Each row is a point on a tangle of strands that fork and nearly touch. The rows are in no order.
(in the rows, 128 means zero)
Points whose rows are less than 77.1 apart are linked; no others are. Some points are linked to none.
Q_239: [151 173  91 130 100 126 125 157 128 124 121  85  51 133 137 155 104  92
 152 132]
Q_494: [139 126  96 146 111  64  59 191 104 135 130  84 100 130 144 142 135  99
 178 143]
Q_989: [112 147 130  88  82 173 135 160 109 107 123 129  65 118 190 132 123  68
 103 109]
Q_294: [ 98  85  99 163 144 154 112 173 138  86 140  45 123 116 132 134 146 154
 125 183]
Q_258: [110 128 190 147 115 107 144  87  97 199 119 140 118 185  81 131 103 149
  87  40]
Q_202: [161 145 116 116  83 129 140 148 177 142  63  95 130 114 141 149 180  77
 137 108]
Q_93: [112 136 175 124 102 163 126 113 116 118 148 133 143 198  89 134  72  72
  99  84]
Q_398: [115 150 125  96 142 149 131 134 118 110 148 165 127  80 174 104 135  81
 124 129]
Q_610: [174 123 171 158 182 114 110 116 138 135 165 153 127 168 109 117 119 187
 125  66]
Q_798: [133 138 130 129  85 150 175 100 106 126  78 150 126 115 156 113  84 123
 116 163]
Q_519: [131 126 144 146 132 138 160  77 144 223  48 116 144 128  97 118 119 141
 151 139]
Q_885: [101 154 175 178 138  95 126 110 133 193 132 175 146 153 102 148 100 180
  79  78]
Q_459: [ 74 131 172 163 120 128 125 125 137 155 178 179 172 114  79 145 105  99
 105 122]
Q_203: [126 168 181 166 157 116 121 122 123 126 167 156 161 176 161 126 112 216
  81  91]
Q_27: [120 135 150 104 178 152 108 137 128 131 178 161 161  86 147 123 137  79
 164 111]
Q_578: [ 96 157 172 110 122 157  96 130 126  90 188 150 147 146 119 111  98  38
  91  80]
Q_554: [123 128 144 142 153 107 151  83 133 179 142 144 159 113 102 127 131 145
 148 125]
Q_692: [ 84 125 163 154 127 109 153  90 129 228 115 143 145 123  82 140 116 149
 120 114]
Q_211: [111 152 145 119 149 139 127 116 152 155 133 145 176  71 168 110 164  78
 173 127]
Q_415: [ 75 150 172 147 109 129 115 126 134 124 190 177 163 123  87 131 118  65
  94 111]
Q_965: [157 114 110 134 137 147 135 134 171 150  63 105 156 126 121 131 131 149
 167 184]
Q_523: [138 156 123 133  98 104 182  74 127 124  94 153 135 106 134  98 143 126
 127 141]
Q_921: [121 134 151 130 152 172  99 161 103  77 203 177 137 130 139  64  90 135
 109 124]
Q_884: [120 122 132 117 168 160 136 122 141 131 148 116 176 108 142 117 129 151
 170 174]
Q_192: [134 119 128 136 188  97 101  98 134 130 116 101 156 182 121 155 141 217
  96 100]
Q_45: [100 125  86 160  90 112  91 194 117  97 128  62 126 129 149 114 151 140
 137 193]
Q_383: [121 132 125 133 127 134 158  84 136 133 116 135 152 133 168 115 103 204
 114 168]
Q_282: [152 134 132 129 143 141 149 106 114 144 106 149 125 164 159 136  74 214
  85 115]
Q_876: [132 114 170 142 181 160 108 135 128 150 202 146 177 126 116 118 105 160
 146 130]
Q_837: [144 122 119 136 150  73 157  65 133 152 120 142 128 142  98 134 133 171
 115  83]
Q_303: [132 121  97 115 156 157 118 162 150 109 132 115 128 113 142 136 144 129
 176 161]
Q_389: [120 104  92 127 132 103  95 171 148  85 122 108 143 112 134 132 178 121
 165 166]
Q_992: [132  94 112 151 120  73  68 192 103 144 121  82 110 135 126 149 147 129
 178 168]
Q_54: [ 61 166 158 132 114 133 114 118 135 117 175 174 167 105 121 124 119  51
  94 134]
Q_682: [119 131 147 123 120  92 179  67 111 182 103 111 129 142  82 130 159 119
 138  79]
Q_775: [127 176 101 109  91 152 142 161 122 108 131 122  51 104 176 128 128  88
 120 127]
Q_556: [143 111 161 137 127 174 126 128 103 135 132 151 128 154 108 132  45  91
 101 101]
Q_315: [136 140 142  86  58 136 172 116  97 127  76 117  94 166 155 145 162  91
 137 106]
Q_623: [150 134 126 109 103 128 138 135 158 141  82  92 104 125 141 153 180  69
 155  96]
Q_974: [122 148 141 116  77 110 184  71  80 112 118 152 119 126 136 107 128 105
  96 116]
Q_613: [149 140 128 112  89 173 129 169 171 155  98  94  87 100 177 148 148  77
 148 114]
Q_859: [ 89 137 158 157 163 122 136  97 156 192 156 134 186 132 134 149 135 213
 118 151]
Q_549: [131 135 152 111  75  94 189  67  68 129 132 136 110 168 106 121 132 124
  96  70]
Q_336: [113 141 154 139 102 149 158 101 126 170  85 140 169 111 137 121 111  89
 145 152]
Q_155: [151 130  95 122 159 175 114 192 127 116 182 111  80 133 112 153 110 136
 165 123]
Q_564: [128 118 116 139 156 103 146  77 155 175 111 125 165 133 112 128 136 180
 151 143]
Q_814: [116 113 160  70  93 144 137 117  80 137 122 138 117 198 128 153 132  73
 138  73]
Q_819: [133 178  87 117  76 138 109 169 183 129 125  98  60  98 182 109 153  80
 124 119]
Q_909: [120 149 183 177 148 119 106 125 135 132 171 177 152 169 145 118  90 191
  92  97]
Q_395: [108 124 160 102  98 163 133 111  96 119 127 128 140 187 113 145  78  62
 109  92]
Q_608: [147 126 137  95 114 143 145 133 131 146 102  93  81 138 129 177 168  71
 158  84]
Q_206: [171 109 128 123 141 145 155 115 122 153  99 122  83 135 107 158 101 146
 127 117]
Q_228: [132 133 112 112 138 175 146 147 135 122 109 140 130  99 160 119 118 124
 166 168]
Q_688: [107  70 106 166 128  99  96 166 104  96 157  59 104 134 128 143 142 173
 105 156]
Q_925: [152 138  86 135  80  84 135 135 150  93  74 122 116 122 122 127 152 130
 135 161]
Q_914: [ 74 164 151  94 112 126 124 106 122 113 157 163 145  89 181  87 147  46
  88 119]
Q_949: [110 146 146 128 139 160 103 146 110  82 188 179 143 124 125  79  74 101
  93 122]
Q_583: [ 99 157 152  94 121 126 119 120  94 100 175 169 132 104 156  92 132  58
  84 101]
Q_803: [111 143 120 108 175 119 111 127 161 104 160 138 174  82 151 108 176 103
 176 139]
Q_544: [146 120 121 120 137 148 159 103 130 146 102 136 131 130 146 127  96 180
 131 157]
Q_53: [102 142 170 162 109  96 148  98 112 150 185 182 156 114  93 121 129 120
  99  95]
Q_394: [109 118 162  75  95 147 133 119 105 135 122 127 119 154 163 149 157  63
 141  82]
Q_858: [153  98 115 131 152 126 135  93 151 177  65 107 118 134  78 148 137 127
 160 130]
Q_697: [155 141 152 117 133 121 134 124  94  93 187 171 115 114 113  98 134 100
 113  74]
Q_751: [138 164 147 146 159 108 139 103 116 134 136 150 156 177 155 135 114 223
  84 100]
Q_134: [132 137  84 144  90 114  71 215 152 127  93  82 150 126 148 132 148 119
 156 175]
Q_441: [111 135 163 138 152 137 133 116 125 170 159 153 169  97 114 133 131  82
 157 121]
Q_812: [127 152  73 118 119 116 124 160 125  75 151 123  72 120 133 129 140 135
 137 155]
Q_288: [157 163  99 117  72 162 117 177 188 146  84  91 105  98 174 136 145  91
 136 131]
Q_168: [122 101 123 140 169 112 123  89 170 164  95 102 177 140 115 128 141 183
 151 163]
Q_184: [158 121 138 120 136 151 155 112 104 136 126 141 110 123 116 140 101 123
 130 113]
Q_271: [141 146 117 117 118 107 156  98 102  79 166 173 111 121 144  90 113 178
  83 121]
Q_238: [100 162 149 130 129 162 101 135 132  77 180 168 149 129 116  98  66  64
  84 114]
Q_975: [122 123 119 122 125 189 121 165  97  90 152 167 112 132 140  96  48 111
  99 128]
Q_469: [149 111  90 134 106  98 100 169 166 117  68 114 177 117 123 128 175 121
 155 162]
Q_329: [146 120  98 149  97 101  77 200 141 146  79  85 137 129 125 145 138 113
 168 181]
Q_461: [ 91 150 129 119 107 145 144 104 107 109 143 166 159 101 164  81  89 145
  99 192]
Q_335: [141 123  95 143 111  53  90 164 116 115 120 103  84 122 115 158 146  93
 158 132]
Q_215: [ 68 145 145 151  89 154 152  90 147 156 111 137 158 148 103 150  71  80
 100 156]
Q_766: [113 134  78 130 108 161 118 185 159  80 108  79 149 117 155 107 157 145
 138 205]
Q_413: [128 138 106 104 149 108 138 113 125  83 162 150 127  99 130 106 154 139
 138 136]
Q_576: [158  99 167 139 159 179 124 133 107 165 135 144 126 149 102 139  61 121
 132 105]
Q_551: [149 112 135 116 179 133 128 117 137 129 170 137 144 124 105 134 136 145
 162 120]
Q_767: [157 103  96 153  92  51 113 118 123 131  71 113  75 154 102 154 130 162
 119 145]
Q_57: [117 131 150 114 154 170 107 146 115 128 163 158 152 102 147 127  99  65
 135 107]
Q_995: [132  99 102 133 140  86 129  92 151 118  90 110 138 150 127 139 139 201
 117 152]
Q_763: [126 128 142 127 121 174 126 135 102  98 141 155 126 139 122 119  52  93
  97 110]
Q_372: [120  82 101 139 123  37 117 106 126  97 110 137 161 123 109 110 183 154
 135 145]
Q_439: [104 135 146 150 136 110 159  68 145 233  74 114 143 116  86 125 130 155
 142 116]
Q_601: [137 149 101 105 124 133 153 124 102  70 171 162  97 111 145  89 124 167
  98 140]
Q_87: [128 157 134 116 122  94 163  83 103 107 159 164 135  94 126 102 153 108
 116 111]
Q_285: [114 120  84 123 144 136  89 188 149  93 147  89 115 116 136 144 155 121
 172 163]
Q_944: [144  99 123 130 158 172 136 124 161 154  85  91 159 135 134 131 117 180
 164 188]
Q_999: [ 98 161 146 150 116 137 130 109 119 111 157 168 167 153 180 119  71 205
  57 141]
Q_861: [123 123 127 132 108 161 152 106 117 129 109 153 139 130 170 111  51 173
 100 176]
Q_926: [ 96 136 140 120 141 163 125 128 120 128 155 160 176  99 161 106  95 113
 141 177]
Q_437: [121  78 120 162  89  71 108 160 111 107  97  86 142 117 142 118 183 179
 118 184]
Q_193: [ 71 173 155 119 108 113 130 103 118 135 165 177 165  80 153 108 149  63
 108 136]
Q_776: [107 159 130 104 160 117 122 113 132 114 177 163 166  75 149 101 170 104
 151 141]
Q_179: [157 101 127 117 168 195 128 167 118 150 135 124 112 124 121 154  84 130
 166 140]
Q_761: [115  75 120 164 115  77 101 147 104 118  99  71 108 146 152 151 147 205
  86 164]
Q_262: [106 154  97  95 146 128 121 139 154  74 145 131 148  88 168  80 182 127
 145 171]
Q_431: [146 181  81 113  74 112 133 154 159  92  87 123 101  94 158 114 161 108
 120 151]
Q_769: [ 59 123 173 159 105 134 153 108 140 224  97 144 164 117  85 143 110 116
 127 143]
Q_907: [111 117 100 117 151 200 139 159 122  98 158 100 119 119 150 121 125 166
 139 173]
Q_447: [143 114 136 131 153 178 127 157 112  99 178 142 117 144 140 105  88 190
 114 120]
Q_181: [117 138 201 183 109 129 112 105 138 114 168 163 120 188  89 110  77 104
  88  68]
Q_534: [165 137 112 117 135 140 132 159 116 120 143 119  61 122 111 163 117 105
 151 108]
Q_555: [118 115 151 100 118 199 124 149 111 119 121 123 114 144 142 157  67  52
 120 100]
Q_140: [129 129 140 116 115 108 175  82 123 159  89 110 130 135 104 126 164  97
 153  95]
Q_572: [134 157  85 118  89 114  89 172 186 116 132  98  81  96 169 122 169  75
 135 120]
Q_117: [ 85 124 178 177 114 113 129 122 141 160 174 187 161 129  74 141 117 124
  94  93]
Q_684: [170 131 106 132 112 139 151 138 163 153  46 109 128 124 115 135 134 126
 162 158]
Q_665: [113  87 102 163 104  73  99 153 100 100 136  67  94 150 141 139 135 182
 105 170]
Q_587: [136 137 145 139 164 120 125  68 123 220  85 129 117 159  87 144 111 182
 105  68]
Q_15: [116  80 120 149 148  80  96 127 110 114  90  81 121 166 140 168 148 211
  78 134]
Q_470: [124 118 104 109 176 105 104 136 157  92 149 129 152  93 134 131 188  99
 179 122]
Q_131: [139 113 169 144 178 147 115 105 129 211 138 145 144 146  90 142  97 159
 133  93]
Q_35: [164 125 132 113 157 161 129 165 115 116 161 139  86 111 112 154 120  95
 150  90]
Q_936: [115 140 171 151 136 116 136  83 110 223 101 141 122 164  84 139 100 165
  91  58]
Q_232: [115  93 104 150  93  88 122 140 139  83  94  84 137 128 148 119 157 185
 108 189]
Q_44: [122 116 118 123 146 132 149  98 139  99 146 117 150 132 151 114 127 202
 117 154]
Q_645: [112 124 161 161 140 149 114 111 130 182 129 158 159 156 126 145  47 160
  92 128]
Q_651: [128 186  74 112 112 142 133 168 115  86 159 133  46 110 152 114 128 121
 120 145]
Q_479: [147  97  97 146 101  41 130 103 123 120  76 125  91 142  94 148 155 140
 119 131]
Q_538: [140 132 124 128 118 108 165  82 115 112 145 164 125 118 140 114 111 163
 109 124]
Q_577: [105 124 187 152 162 164 106 144 131 128 220 147 180 130 134 102 108 177
 118 138]
Q_863: [153  93  97 155  95  62 110 133 141 144  36 115 141 137  97 130 160 150
 130 161]
Q_2: [ 94 137 166 111 136 167 105 127 123 125 163 143 154 138 128 136  89  38
 114  92]
Q_300: [129 111 139 115 144 197 124 158 108 133 121 142 123 122 139 149  57  74
 139 120]
Q_977: [111 116 178 155 153 166 101 135 132 161 161 154 168 140  86 143  65  75
 133 111]
Q_516: [114  74 131 141 176 126 106 103 164 146  90  68 179 143 113 133 147 184
 137 166]
Q_496: [ 97 141  84 123 129 171 135 164 143  66 132  91 135  99 162  85 164 157
 123 198]
Q_56: [147 162  90 129  97 158 148 164  93 104 158 136  40 129 130 131  83 138
 117 127]
Q_830: [164 141 125 119  86 135 164 129 129 145  65  92  78 139 123 161 144  94
 145 128]
Q_594: [120 150 133 145 185  63 111  87 140 149 126 125 162 174 106 149 152 216
 102  78]
Q_853: [134 130 122 128 106 161 161 113 121 132  87 147 130 114 165 112  78 155
 127 177]
Q_492: [110 135 132 108  80 177 153 125  93 101  88 135 101 139 158 127  62  76
  92 138]
Q_570: [ 90 162 124 100 149 152 126 136 132 101 157 147 167  81 181  69 150 128
 140 184]
Q_903: [110  81 104 128 152 104 106 144 137  78 143 101 148 117 117 128 172 144
 149 162]
Q_299: [129 132 119 135 122  84 148 102 162 163  62 110 179 115  93 120 187  87
 163 110]
Q_734: [147 118 152  88 108 152 153 128  99 147 108 109  79 159 122 180 149  79
 148  90]
Q_702: [124 124 138 111 184 169 114 146 126 126 181 147 163  97 138 116 121 117
 167 134]
Q_571: [155  80 110 131 163  88 101 112 137 127 121 117 107 165  86 161 129 185
 118 107]
Q_671: [124 135  79 124 149 146  89 192 154 116 150  97  86 110 141 159 137 102
 179 138]
Q_805: [145 140 100 123 133 169 107 185 154 147 129  92  68 112 148 169 119  81
 177 124]
Q_287: [131 146  98 129 106  60 153  85 150  98  92 136 159  96 115  96 190 108
 137 127]
Q_657: [136 131 101 132 103  61 137 116 157 119  74 123 174 109 111 115 198  86
 145 112]
Q_490: [124 140 151 145 111 146 167  97 137 200  58 124 171 120 124 119 116 105
 153 151]
Q_119: [113 157 129  96 130 147 128 142  87  78 169 181 110 100 152  78 111  82
  84 114]
Q_817: [124 143 120 144 166  54 135  71 141 168 123 142 142 155  96 139 134 201
 103  83]
Q_646: [ 91 147 166 140 147 135 100 137 125 125 215 186 179  95 120 104 122 107
 124 140]
Q_217: [132 179 108 103 102 111 157 116 148  96  97 157 149  77 177  74 173 110
 124 154]
Q_681: [125  83 128 132 186 166 126 115 159 144 120  74 163 137 124 138 128 186
 146 173]
Q_871: [158  99 148 120 157 199 130 160 106 152 124 139 107 132 116 152  67 106
 147 118]
Q_367: [134 173 129 113  59 120 177 100 132 115  73 139 148 104 165  91 176  91
 116 126]
Q_363: [160 120 124 123 137 131 155 107 114 113 141 153 108 127 126 130 104 160
 116 119]
Q_807: [132 129  86 131 102 141 137 157 164  90  87  97 146 118 142 110 146 153
 145 195]
Q_175: [139 134 123  98 182 154 104 169 123  87 208 151 122 103 133 104 150 119
 150 104]
Q_957: [134 123 137 117  92 162 165 109  92 125  93 141 107 140 142 130  71 100
 104 135]
Q_573: [122 143 153 131 119  98 162  86 102 137 170 162 141 113 108 113 134 121
 113 100]
Q_169: [138  63 110 139 150  89  87 116 138 163  61 107 131 148  91 148 156 172
 147 149]
Q_319: [124  62 122 149 141  91  75 173 105 137 128  81 112 140 109 159 150 150
 159 172]
Q_424: [108 136 150  82  83 145 141 115 116 126 114 131 119 126 184 121 164  63
 127  96]
Q_328: [151  90 109 143 127  61  82 155 107 131 127 103  75 141  85 174 135 111
 148 124]
Q_79: [143 133 125 132 174 111 133  97 136 125 132 121 145 170 142 142 127 220
  94 104]
Q_741: [ 98 141 118  98 164 177 133 149 124  95 171 134 154  89 170  87 141 141
 142 175]
Q_889: [156 150  81 138 125 137 114 168 112 106 177  99  50 149 107 145  86 150
 140 132]
Q_689: [151 116  82 142 103  75 115 128 131 114 108 101  64 159 109 161 101 171
 114 149]
Q_956: [126 115 174 121 114 117 164  76  86 190 115 121 115 179  74 134 121 132
 111  61]
Q_354: [130 109 181 151 157 146 123 109 114 205 147 143 147 142  80 135  91 113
 132  90]
Q_931: [132 122 100 112 135  88  92 154 153  99 143 113  92  96 131 158 178  68
 160  97]
Q_848: [110 164 119  94 108 132 150 122  88  77 143 177 103 101 163  83 114  91
  77 138]
Q_305: [139 111 177 143 117 156 128 109 111 139 131 140 128 182  93 125  54 103
  91  81]
Q_616: [124 119  96 162  75 110  90 211 120 120 106  62 151 126 147 120 154 146
 135 196]
Q_36: [125 103  97 133 158 192 129 176 137 114 147  76 105 136 125 151 113 169
 152 175]
Q_915: [152 112 156  89 121 135 162 112  85 148 121 114  84 174  90 168 151  98
 138  67]
Q_199: [111 161  78  89 139 115 126 149 145  55 151 138 109  94 162  86 182 127
 124 162]
Q_127: [132  59 124 145 135  87  74 153 115 157  90  89 115 141  97 154 156 166
 152 167]
Q_493: [121  68 112 139 166  77  81  91 133 167  64 105 137 159  96 150 150 191
 126 127]
Q_875: [149 120 122 128 135  94 166  76 125 136 127 136 117 125  96 128 138 135
 127 100]
Q_161: [ 78 143 152 142  94 152 150  95 128 163  97 141 173 128 130 134  87  70
 123 153]
Q_260: [167 101 163 140 194 141  99 139 148 121 177 116 137 172 106 124 128 197
 130  82]
Q_352: [152 110 116 128 129 105 140 104 149 171  42  98 125 136  69 139 162 103
 158 118]
Q_743: [123 107 132 135 185 170 136 118 145 127 123  68 150 146 154 150 109 211
  93 142]
Q_71: [123  75 115 137 177  82  89 108 126 131  95  96 143 173 117 164 148 210
  95 119]
Q_667: [143  69 108 139 135  54  85 135 108 117 132 119 105 144  90 161 155 154
 138 137]
Q_835: [145 138  73 145 111  97 104 149 114 103 149  90  54 160 107 153  92 158
 129 144]
Q_870: [155 100 123 119 169 122 113 133 148 152  98 101 105 125  86 175 159  83
 178 105]
Q_195: [111 135 128 132 122 153 143 119 113 120 136 150 151 149 186 115  63 207
  77 153]
Q_543: [132 135 147 104 112 140 140 121 169 155 102 110 156 102 169 123 190  70
 159  88]
Q_411: [109 152 150 150 127 101 136 100 127 131 190 177 169 130 147 118 118 198
  88 129]
Q_73: [158 107 107 139 104  86 137 115 154 150  36 106 133 133  82 137 162 116
 143 137]
Q_541: [124 179  96  98 102 136 151 139 140  84 110 153 127  83 179  71 161 123
 119 174]
Q_749: [153 109 123 109 168 128 115 143 151 135 128 107 107 107 114 170 168  65
 179  84]
Q_782: [172 141 104 134  87 135 142 154 155 149  36  88 106 133 114 153 135 106
 148 152]
Q_617: [178 116 166 142 151 144 125 104 111 168 111 147  94 171 102 137  81 165
 102  62]
Q_563: [126 138 130 119 150 116 136 103 126 107 188 149 165 107 130 100 138 166
 129 139]
Q_894: [126 188  65 118  81 125 127 176 159  88 107 123  87 101 171  98 154 117
 121 176]
Q_156: [122 154 166 119 123 124 130 114  91  99 185 168 137 116 118 104 128  77
 101  88]
Q_607: [113 126  77 134 111  95 100 159 123  74 152  94  94 130 129 133 144 148
 135 173]
Q_647: [ 92 124 150  80  87 156 131 104  94 126 117 134 141 201 133 147 107  60
 125  90]
Q_603: [151 138  96 133 118 121 125 159 137 117 115  98  69 126 116 164 115 109
 156 142]
Q_539: [140 116 184 161 132 145 119  98 109 181 108 144 121 183 102 132  59 138
  85  67]
Q_869: [108 147 170 169 126 110 112 119 133 137 189 190 160 142 140 116 100 181
  85 113]
Q_882: [144 102  99 137 128  60 144  89 132 117  96 130 107 137  86 142 155 132
 127 106]
Q_611: [147 127 148  98  83 145 170 115  81 131  95 117  78 158 129 159 124  94
 121 102]
Q_524: [160  96 145 128 193 136 113 125 146 132 183 122 155 144  95 128 130 172
 146 104]
Q_463: [133 120 174 144 158 170  97 148 122 133 179 162 162 135 109 113  62  91
 133 108]
Q_520: [136 145 120  97  93 123 130 135 173 110 113 114 101  91 170 123 191  73
 127  99]
Q_939: [151 113 157 135 170 170 119 136 127 142 156 135 137 159 140 127  78 199
 116 117]
Q_883: [128 115 120 132 132 203 126 174  97  90 172 159 112 145 145  97  61 167
 100 136]
Q_121: [182 114 138 125 140 139 147 108 112 157 101 133  74 159  93 157  92 161
 105  86]
Q_51: [112 130 166 144 144 160 105 144 118 103 199 164 159 141 144  87  81 166
 104 135]
Q_331: [131 148 132  96 104 144 145 125 140 117 113 134 109  92 176 116 174  72
 132 103]
Q_39: [126 113  89 138 103 111 140 126 153  82  92  97 136 136 146 115 140 191
 116 191]
Q_919: [119 130 138  96 111 187 126 154 100 112 127 141  90 118 163 137  97  62
 116 105]
Q_139: [148 136 130 112 115 186 126 176 148 156  99  97  73 113 169 165 125  74
 163 115]
Q_500: [167 102 108 128 154 141 132 117 143 148 104 115  98 144 107 158 106 169
 139 144]
Q_708: [109 140 159 129 106  89 180  75  97 166 141 136 136 129  89 121 155 112
 125  80]
Q_629: [164 143  95 124  95 143 114 175 193 143  70  95 139 104 145 146 159  88
 149 132]
Q_104: [ 89 136  72 148 109 118  94 181 117  76 158  74  98 131 146 116 147 144
 135 186]
Q_375: [142 108 148 133 189 168 122 120 139 151 143  94 161 153 142 145 102 211
 114 130]
Q_227: [145 120 131 130 181 133 116  74 137 213  84 122 124 146  89 150 111 179
 133  94]
Q_59: [115 162  82 100 119 155 151 159  99  73 167 156  84 110 161  84 130 154
 102 165]
Q_180: [ 70 148 146 165  91  93 146  96 135 150 155 199 158 121 128 140 103 169
  62 139]
Q_94: [151  91 119 120 173 194 124 164 132 141 146 103 109 140 113 153  94 176
 156 151]
Q_934: [106 123 114 114 160 176 143 138 120  77 184 111 138 107 150  92 138 170
 121 164]
Q_101: [184 115 144 149 164  99 125 122 131 102 177 152 106 158  91 115 136 169
 124  62]
Q_553: [141 172 102 124  98  95 159 102 159 103  93 144 171  91 147  85 183 112
 133 144]
Q_445: [ 88 159 138 126  97 173 138  95 134 100 133 139 145 146 125 124  52  66
  82 146]
Q_275: [119 144 149  95  76 117 183  86  90 127 104 130 120 151 137 122 158  89
 128  97]
Q_545: [123 103  97 112 165  91  77 166 146  89 157 127 119 101 123 151 178  86
 165 113]
Q_451: [145 111 158 109 117 131 171  89  84 164 110 123 108 160  90 141 130 111
 126  78]
Q_219: [102 146 130 116 110 169 132 115 111  88 134 153 131 130 135 109  52  72
  82 127]
Q_886: [104 108 186 159 153 167 108 129 129 201 154 150 163 140  71 148  79  96
 133 107]
Q_978: [136 138 109 111  96  90  94 153 172 114 128 100  87  98 151 142 187  60
 145  93]
Q_224: [137  80 102 146  96  33 112 131 122 109  85 136 136 123 113 119 183 146
 139 147]
Q_244: [112 136 153 110 128 147 131 118 142 160 118 132 154  90 171 124 155  59
 157 104]
Q_800: [180 128 146 126 137 107 145 120 106  91 176 158  89 134  94 119 134 131
 116  59]
Q_103: [133 133 136 120 116 117 152 111 166 170  74 101 170 116 127 125 196  71
 166  93]
Q_625: [ 83 160 142 144  91 166 153  85 150 125 126 142 156 148 110 143  50  87
  80 152]
Q_212: [153 100 103 147  78  51 105 165 123 128  68 119 140 121 116 131 179 135
 144 161]
Q_707: [ 96 162 141 106 150 126 118 126 115 108 199 177 166  80 150  86 142 110
 123 149]
Q_120: [132 130 134 124 168 116 139 104 133 142 169 152 160  98 111 122 146 118
 164 120]
Q_225: [121 139 117 114 137 196 143 158 141 116 104 123 155  98 173 103 121 140
 166 194]
Q_113: [119 143 147 133 146 116 137 100 128 101 206 143 162 122 145  96 137 198
  95 133]
Q_298: [156 112 100 148 102  95  90 175 146 154  56  93 124 135 102 154 146 112
 163 164]
Q_652: [143  97 113 153  75  57 100 176 105 125  94 101 142 124 129 121 179 163
 133 183]
Q_438: [ 93 143 157 136 153 140 128 124 151 184 147 155 191  75 141 129 144  86
 176 149]
Q_515: [144 163  79 150  93  94  85 170 128 128 106  71  71 140 146 145 106  80
 162 136]
Q_311: [130 158 122 119  82  85 192  65 104 106 106 148 116 113 136 101 157 119
 106 119]
Q_679: [152 117 171 141 175 154 112 139 114 139 190 161 153 127 106 110 100 127
 149 100]
Q_632: [156 117 140 103 169 157 119 160 132 139 154 120  93 108 117 174 143  75
 166  76]
Q_391: [158  97 115 127 157  96  98 147 129 136 121 102  81 138  73 182 145  91
 158 110]
Q_135: [102  83  95 149 143 132 110 160 127  73 155  65 115 122 125 133 147 175
 111 166]
Q_696: [129  59 121 147 130  51  86 141  97 111 134 104 114 144 116 158 163 182
 112 139]
Q_449: [150 171 107 114  68 123 170 129 145 103  65 130 128 102 153 106 168  95
 124 135]
Q_236: [116  93 102 128 147 100 128 105 141  80 141 103 149 125 130 122 156 180
 124 159]
Q_379: [126 160 116 103 134 107 149 108 109  85 158 162 121  89 140  97 160 113
 125 121]
Q_731: [124 182  82  98  95 153 137 172 154  92 107 145  96  91 191  80 158 118
 117 171]
Q_790: [158 104 128 127 167 143 127  84 141 197  68 110 110 141  74 150 115 157
 148 119]
Q_897: [158 138 142 110 155 145 120 156 104  84 197 166 109 110 117 103 133 116
 132  81]
Q_928: [130 129 132  98 188 173 117 158 121  99 205 134 157 105 132 109 141 140
 160 130]
Q_171: [146 138 120 128 104  99 178  84 135 135  78 121 130 122 111 122 160 105
 145 121]

Follow the links from the first point to the second, and from the first to the third. Name the last point that the two ways share.
Q_647, Q_184, Q_989 | Q_305
Q_871, Q_776, Q_336 | Q_556
Q_807, Q_372, Q_451 | Q_212
Q_688, Q_79, Q_127 | Q_71
Q_193, Q_413, Q_140 | Q_573
Q_451, Q_805, Q_117 | Q_734
Q_587, Q_202, Q_682 | Q_734
Q_303, Q_957, Q_999 | Q_853

A fork is a point with three links. Follow the links from the first point to the second and name the forks in between, in order.
Q_573, Q_451 | Q_734
Q_39, Q_372 | Q_212
Q_215, Q_607 | Q_763 Q_556 Q_871
Q_383, Q_608 | Q_285
Q_319, Q_909 | Q_71 Q_192
Q_800, Q_459 | Q_697 Q_583
Q_140, Q_697 | Q_573 Q_583
Q_999, Q_228 | Q_853 Q_285

A fork is a point with three links, a tip a point with one. Leave the first point through the second and follow the links. Name the first fork or tip that comes.
Q_336, Q_161 | Q_763
Q_629, Q_288 | Q_285
Q_977, Q_463 | Q_697
Q_523, Q_311 | Q_734
Q_311, Q_523 | Q_573
Q_227, Q_790 | Q_212
Q_817, Q_837 | Q_889
Q_541, Q_217 | Q_120
Q_493, Q_169 | Q_328

Name the points in between on the shortest way along the links from the first point to the second, in order.
Q_767, Q_79 | Q_479 Q_882 Q_875 Q_837 Q_817 Q_594 Q_192
Q_168, Q_260 | Q_564 Q_554 Q_120 Q_551 Q_524
Q_175, Q_103 | Q_897 Q_697 Q_800 Q_101 Q_610 Q_260 Q_524 Q_551 Q_120 Q_441 Q_438 Q_211 Q_244 Q_543
Q_140, Q_169 | Q_682 Q_708 Q_573 Q_87 Q_379 Q_413 Q_563 Q_113 Q_411 Q_869 Q_909 Q_203 Q_751 Q_79 Q_192 Q_71 Q_493
